The views of a scene show one set of named points, each view turned or mirrored, and shifted as a whole, with a little noise and some points left out.

Scene 1
View 1
z_531: [  5  -3   7  -3 -24 -22 -18  13  -1 -19  19  -8  -4  -5  -1  -4  36  -7
   6 -19  18  14  -3 -28   1  -8  -3  -4]
z_308: [ 35  -9  -7   1  -1 -10 -24   2  -9 -20  30  -3  -7   5   2  20   6  -6
   5  -2  29   7   6  14   2 -12  18  10]
z_212: [ 21 -11 -11   1   9 -16 -15  -2  -7 -20  17  -4  -5  -5   2   1  -2 -17
  12 -11  20  14   7  -2   1  -2  15   5]
z_976: [ -6 -18  -6   9  14 -24  -1   0  -9  -1  -7   0  -1 -27   1 -23  -9 -28
  16 -21  11  11   9 -19  10   4  -4  -5]
z_271: [  3   6 -19 -42   2 -15  -1   0   6 -13  -9  -5 -24  -4 -12 -16  11 -26
  -9 -20  11  19  12 -43 -11   0  17 -13]
z_461: [  7  -4   2 -17  -2 -14 -12   5  -1   1  -8  -3 -17 -11  -9  -4  22 -18
  -1  -8  13   8   6 -26   1  -6  -2 -12]
z_700: [ 34  -5  14 -12   0 -16 -35   3   1 -20   8  -5 -25   4 -12  12  26  -7
   5  -3  14  13   2 -11   3  -5   4  -2]
z_322: [  5 -16 -11  -4  25  -2   6  -4 -14  25 -18   7 -11 -29  -7   0 -14 -34
   1   9  24  -8  22   8   5  -4   2  -9]
z_316: [ 23 -14   4  -8  22  -7 -15  -3 -12   9 -14   1 -21 -17 -10   6  -3 -22
   5  10  19  -1  15   5   8  -2  -1  -6]
z_794: [ 26   1 -10 -21   0 -10 -17   2  -2 -16  12  -2 -15   4  -7  10  11 -18
  -2  -4  22  10  11  -7  -4  -7  19  -3]
z_251: [ 21 -23  -6  23  17  -8  -8  -1 -22  10  15   6   6 -21   4  14 -16 -20
  13  10  33  -8   9  34  11 -10   3   8]
z_157: [ 24   1  -3 -34   7  -4 -18  -1   1  -1  -9   0 -30  -1 -17  12  17 -18
  -9   5  19   4  14 -13  -2  -6  11 -12]
z_240: [ -4   1  -2 -33   4  -2   5   5  -2  29 -31   3 -25 -24 -18  -7  20 -28
 -14   9  15  -5  16 -25  -3 -10  -9 -27]
z_785: [ -5 -33   3  32  29 -22  -4  -3 -19  11 -12   3   1 -40   3 -24 -24 -31
  26  -8  15   3  11   4  22   7 -13  -2]
View 2
z_461: [ 16   3  16   1   1  14   1   3   6 -24  -8   3  17 -13   6   5  -3   4
  -9  11   2  -9   8 -10  -2   4   4  17]
z_976: [  1  12   9 -21   6   6 -12  -5   1   0  -2   1  14 -13 -15  23  24   8
   3   2 -13 -13  -9 -17   0   0  18  21]
z_794: [ 23  24  11  13  -4   1   0  -9  -8 -12 -21   9  20   2   4   7  -8  -3
  -2  17  14  -4  35   3   5  -5   7   8]
z_531: [ 28  -4   0   0  -4  17 -15   7   4 -17   2  16  17  -4   4  10 -17  20
 -14   6 -14  -1  28   0   2  -7   1  18]
z_157: [ 13  15  21  10  -3   4  16   1   4 -25 -21   1  24 -13   7   3   0 -10
  -3  17  27 -10  13  -1   2   4   8  12]
z_251: [  0  31  -8   7  -2 -18 -19 -27  25  28  -1 -11  23  11 -20  10  12  -9
  26  22  12  14   3  -3   8 -23  22   9]
z_785: [-10  16   8 -17   9  -2 -22 -21  13  21   7 -16  13  -8 -23  21  36   3
  20   4 -12  -4 -34 -26  -1  -5  25  18]
z_700: [ 27  10  23  25  -1  13 -14 -10  -5 -11  -8  -4  15   4  12  -5 -20  11
  -3  14   1   5  30  -1  -1   2   1   8]
z_322: [ -8  23  10  -1   1 -11   6 -13  20   1 -12 -10  27 -10 -12   9  25 -19
  14  18  26  -7 -16 -13   3  -5  23  13]
z_271: [ 17  12  30 -13   0  17  26  12 -22 -48 -32  19  20 -26   8  18   7  -5
 -21   5  12 -33  20  -4   2  17   7  16]
z_316: [  4  18  23  13   2   0  -5 -16  10  -1 -11 -15  20  -4  -1  -3   7  -9
  11  16  19  -1  -5 -12  -2   1  14  10]
z_212: [ 16  24   3   1   2  -1 -16 -17  -8   4 -10   6  17   8  -8  17   5   6
   5  10  -2  -3  28   0   9  -9  14   9]
z_308: [ 17  28   1  19  -3  -4 -20 -20  12  14  -5  -2  19  17  -4   2  -9   3
  16  21   7  14  32   5   8 -18  11   7]
z_240: [  3   1  24  -2  -5  10  26  14  20 -36 -13  -2  26 -31   7   1   6 -14
  -8  17  28 -12 -18 -12  -4   6   8  22]
View 3
z_322: [  3  16  10   3  -4 -36 -15  -2   9   6   5 -13   6   9  -2  -8 -20  -8
  11 -13 -16   6  24 -14  -2  -6   3  10]
z_240: [ 12  12 -11  25 -22 -24 -12  16  22   8  -7  12  -8  23  -1  -4  18  12
  -7 -14 -31  -5  11   2  -6   3   8  13]
z_700: [-11   0 -21   6  -7   0  -2  15  -2  -5  -5  17   8  -1   1 -10  -5   3
 -10  11   8  -1  -4   2 -18  15 -32   5]
z_212: [-18  -2 -16 -12   4 -15  -4  -3 -15 -11  12  10   8   1   7  -8 -23 -13
  -3  13  17   1   9  -6 -22  11 -20   5]
z_271: [  0  -8 -38  13 -17 -25   7  15   8   4  15  34 -12  39   8  15   9  14
 -24   9 -24  -7  -6   9 -30   4   2  23]
z_308: [-12   3  -6 -10   7  -8  -9  -6 -12 -14 -10   2  23 -21   0 -21 -32 -15
  -7   8  17   3  13  -3 -15  21 -26 -11]
z_157: [  2   1 -20  10 -11 -13  -1  14   7   3 -11  15  11   2  -7  -2 -14  10
 -26   5 -19  -3   1   4 -14  12 -13   3]
z_976: [-18  11  -6   0  -4 -22 -12   4  -4  -5  26   6  -7  17  11  -3   5 -10
  27  -5  12   4  14 -15 -15  -9 -12  20]
z_461: [ -5   3 -18  14 -14  -8  -8  16   2  -3   2  20  -4  11   6  -8  13   3
  -2   0  -3  -4   5   1 -17  11 -14   9]
z_531: [-16  -5 -26   2  -6   1  -8   9 -13 -19   1  32  -5   1  14 -19  21  -8
  -1   5  24 -12   2   4 -29  26 -21   0]
z_794: [ -6  -6 -23  -2  -4 -13   1   3  -5  -7  -2  18  10   0   2  -6 -23  -5
 -22  13  -1  -1   2   4 -23  20 -14   2]
z_251: [ -8  13  16 -14   6 -23 -17 -16  -8 -10  -1 -21  19 -18   0 -24 -36 -26
  15  -4  11   9  29 -17  -4   6 -14  -7]
z_785: [-22  21  18  -7   4 -23 -23   0  -8  -6  28 -20   4   2   7 -12 -12 -20
  50 -12  27  11  28 -30  -2 -17 -22  17]
z_316: [ -3  13   3   9  -4 -13  -9  12   8   6  -5  -7  14  -2  -7  -8 -20   1
   3  -3  -7   8  11 -10  -4   1 -20   4]
View 4
z_316: [ -8   0  27  11   8  19   9 -16  20   7  12   5   9  -9   4 -14   7  -2
  18 -10  -4   7   0 -27   7   3 -11 -10]
z_212: [ -3   2   9  13  14  11   8 -22  16   0  23  18  15  12 -26 -10   9 -10
   8 -11  -8   8 -11  15   1   4 -28 -15]
z_700: [  6   3   8   6  -4   3  -4 -19  -2 -10   4   9  11  20 -10  -7  13  -6
  -4 -13   8  28 -13  -3  -5  -7 -17   5]
z_976: [ -8  28   7  -5  34  23  10  -9  20   4  30  17  15 -11 -18  -1 -17   7
  20   2 -16  -6  -6   0  22   3 -21  -3]
z_157: [  3  -8  25  11   7   6  -9 -11   3   1  -3   6   0  12  -9 -26   7  -5
   6 -23  -4  10  -8 -29   0   3 -15   8]
z_308: [ -6  -4  14  28   2   6   9 -31  27  -3  18   4  13   8 -16 -15  28 -15
   9  -5   0  23 -14   6  -7   0 -26 -25]
z_251: [-19   4  21  33  16  18  20 -33  43   8  32   1  14 -17 -10 -15  20 -13
  26   8 -10   9  -7  -5   3   6 -22 -40]
z_271: [  6   2  16 -13  33   7 -22   9 -14   5  -4  24  -5  21 -28 -28 -22   4
   0 -39 -18 -14  -6 -23  12  12 -24  31]
z_531: [ 10  26 -12   4  21  -2 -12 -16   3 -16  11   6   5  20 -33  -5   1   0
  -1   1  -5  25 -25   3   5  -6 -32   7]
z_461: [  2  17   6   2  20   8 -10 -10   4  -4   7   8   2   4 -15 -13  -5   1
   8  -9 -10  11 -11 -21  11   0 -19  14]
z_794: [  1  -7  16  16  11   3  -6 -15  10   1   7  12   5  20 -22 -22  12 -10
  -1 -23  -6   9 -11  -2  -4   5 -28  -4]
z_240: [ -1  13  21   2  29  11 -16   1   7   4  -4  -1 -11  -9  -6 -28 -17   7
  17 -13 -21  -4  -7 -62  21   6 -13  19]
View 5
z_316: [-29   0  13 -13  -9  24  -8  -4   2  10   1  -6 -15  22  -1  14   8   6
  -4  10  14  -8   1   1  -5   0  -1  -3]
z_700: [-10  -9  11  23   9  -2  15  -8   6  18  -7 -13  -2  10   2   9 -10   8
   3   3   8  -1  -6 -14 -24   9   5 -18]
z_794: [-18   0  15   9  -8  -2  20   6  10   2 -12 -24   2  11  -3   8  -7   7
  -7  -3  18 -16 -14 -10 -13  -1  -8 -22]
z_240: [-33  16  -2 -19 -14  31  -6  19  12 -18  15  -1  -7  17  27  -7  11   7
   0  -5   7 -14 -10 -17 -14 -25  32  -9]
z_785: [-27 -19   7 -44   6  43 -30  -2 -16  21   8  -1 -20  19   0  30 -19  15
  -8  38  39  -9   5   0   7 -34 -21   5]
z_251: [-26 -14  18 -12 -16  18 -16  -3  -8  14  16 -15 -20  24 -29  27  -3  15
 -27  30  19 -20   4   0  20   3 -35 -10]
z_461: [-18  -4   1  -2   3  15   5  10   6   2   4  -8   0  11  15   2 -16  11
   1   6  16  -6 -10 -18 -18 -20  14 -15]
z_212: [-16 -10  16  -1   1   4  10   1   0  12 -11 -25  -2  12  -8  20 -19   9
 -13  12  30 -16  -9  -7  -4  -8 -23 -19]
z_308: [-17 -11  17  15  -5  -3   7  -8   0  18   3 -21  -9  17 -24  19  -7  13
 -19  18  14 -14  -5  -6   2  15 -24 -21]
z_157: [-24  10  11   4  -7   9  14   4  13  -3  -7 -13  -3  14   9   1   8   4
  -1 -10   8 -10  -9  -9 -16   4  13 -16]
z_271: [-25  14   9 -14  -2  15  24  25  20 -16 -23 -18  11   4  33 -11 -11   3
  10 -21  31 -17 -23 -16 -28 -35  23 -19]
z_531: [ -6 -13   1  17   8   1   8  11   4   5  17 -12   2   9   2   7 -29  18
  -9  19  13  -9 -14 -30 -13 -15   1 -23]
z_322: [-39   4  12 -34 -23  36 -17   8   0  -1   8 -10 -18  24   0  12  10   7
 -13  10  23 -21  -2   0   7 -17  -8  -4]
z_976: [-24 -13   7 -30   7  29  -9  11  -3   9   1  -9  -4  11  11  18 -27  12
  -5  21  40 -12  -6 -12  -6 -38 -10  -8]
View 6
z_976: [ 10  24  -7  15   3  12  26  22  -6  21  17   5 -37 -24   9  15  -8  -1
  -1  32 -17   9  31   8  16 -10  -1 -14]
z_531: [  6  10 -27   7  12  21   9  10  21  34  10  24 -15   3  -4   6 -28   1
 -13  29  16  10  11  13 -10   8  -5  -2]
z_212: [ 18  27 -12   3  -2  12   3   3  25  32   3  -5 -28 -14  -3  -4 -10  12
  -9  35 -10 -10  19  12   4   9  11 -14]
z_251: [ 13  41  31   8 -11   0  11  -5   4  14   3  -6 -34  -2   5  -9  25  25
   1  41 -27  -6  13  19  -4   5  19  -5]
z_700: [  7  15 -15 -12   6  16  -5   3  33  30  18  19 -15   0   1  -7 -14  -3
 -13  25   4 -18   1 -10  -8  19   2  -7]
z_794: [ 18  12 -17   5  -1  23  -3   7  25  29  -3  -4 -20  -7   6 -13 -13   8
 -16  21  -4 -21   8  -1   1  25  12 -10]
z_308: [ 14  30   7  -3  -5   4  -3 -10  33  25   5   3 -20   6  -5 -15   5  19
  -8  39 -10 -13   3  12 -11  17  16  -4]
z_240: [  2  -4  -3  23   7  38  18  33 -24   3   4   9 -22  -6  41   5  -4 -15
 -12  -5  -4  -5  10 -19  10  22   2   3]
z_271: [ 17 -10 -45  22   9  44   3  36   2  26  -4  -5 -22 -23  28  -2 -33 -19
 -23  -4   1 -14  23 -21  23  18   1 -18]
z_785: [  6  38  23   8  -1  -2  30  18 -17  13  29   4 -46 -26  11  14  14   5
  10  41 -33   8  35   7  15 -15  -1 -13]
z_322: [  9  21  24  19  -5  16  18  19 -17   5   2  -8 -37 -14  27  -2  18   6
  -3  18 -28 -12  19  -4  14  11  13  -6]
z_157: [ 11   5 -10   3   2  30  -3  15  14  18   3   2 -20  -5  20 -13  -9  -4
 -16   6  -4 -25   2 -20   5  28  10  -3]

Which points are out of place in each view (at most two, in the order of its rows)? Write - if all are in place.
view 1 => z_308, z_271
view 2 => z_157
view 3 => z_700, z_785
view 4 => -
view 5 => z_531
view 6 => -
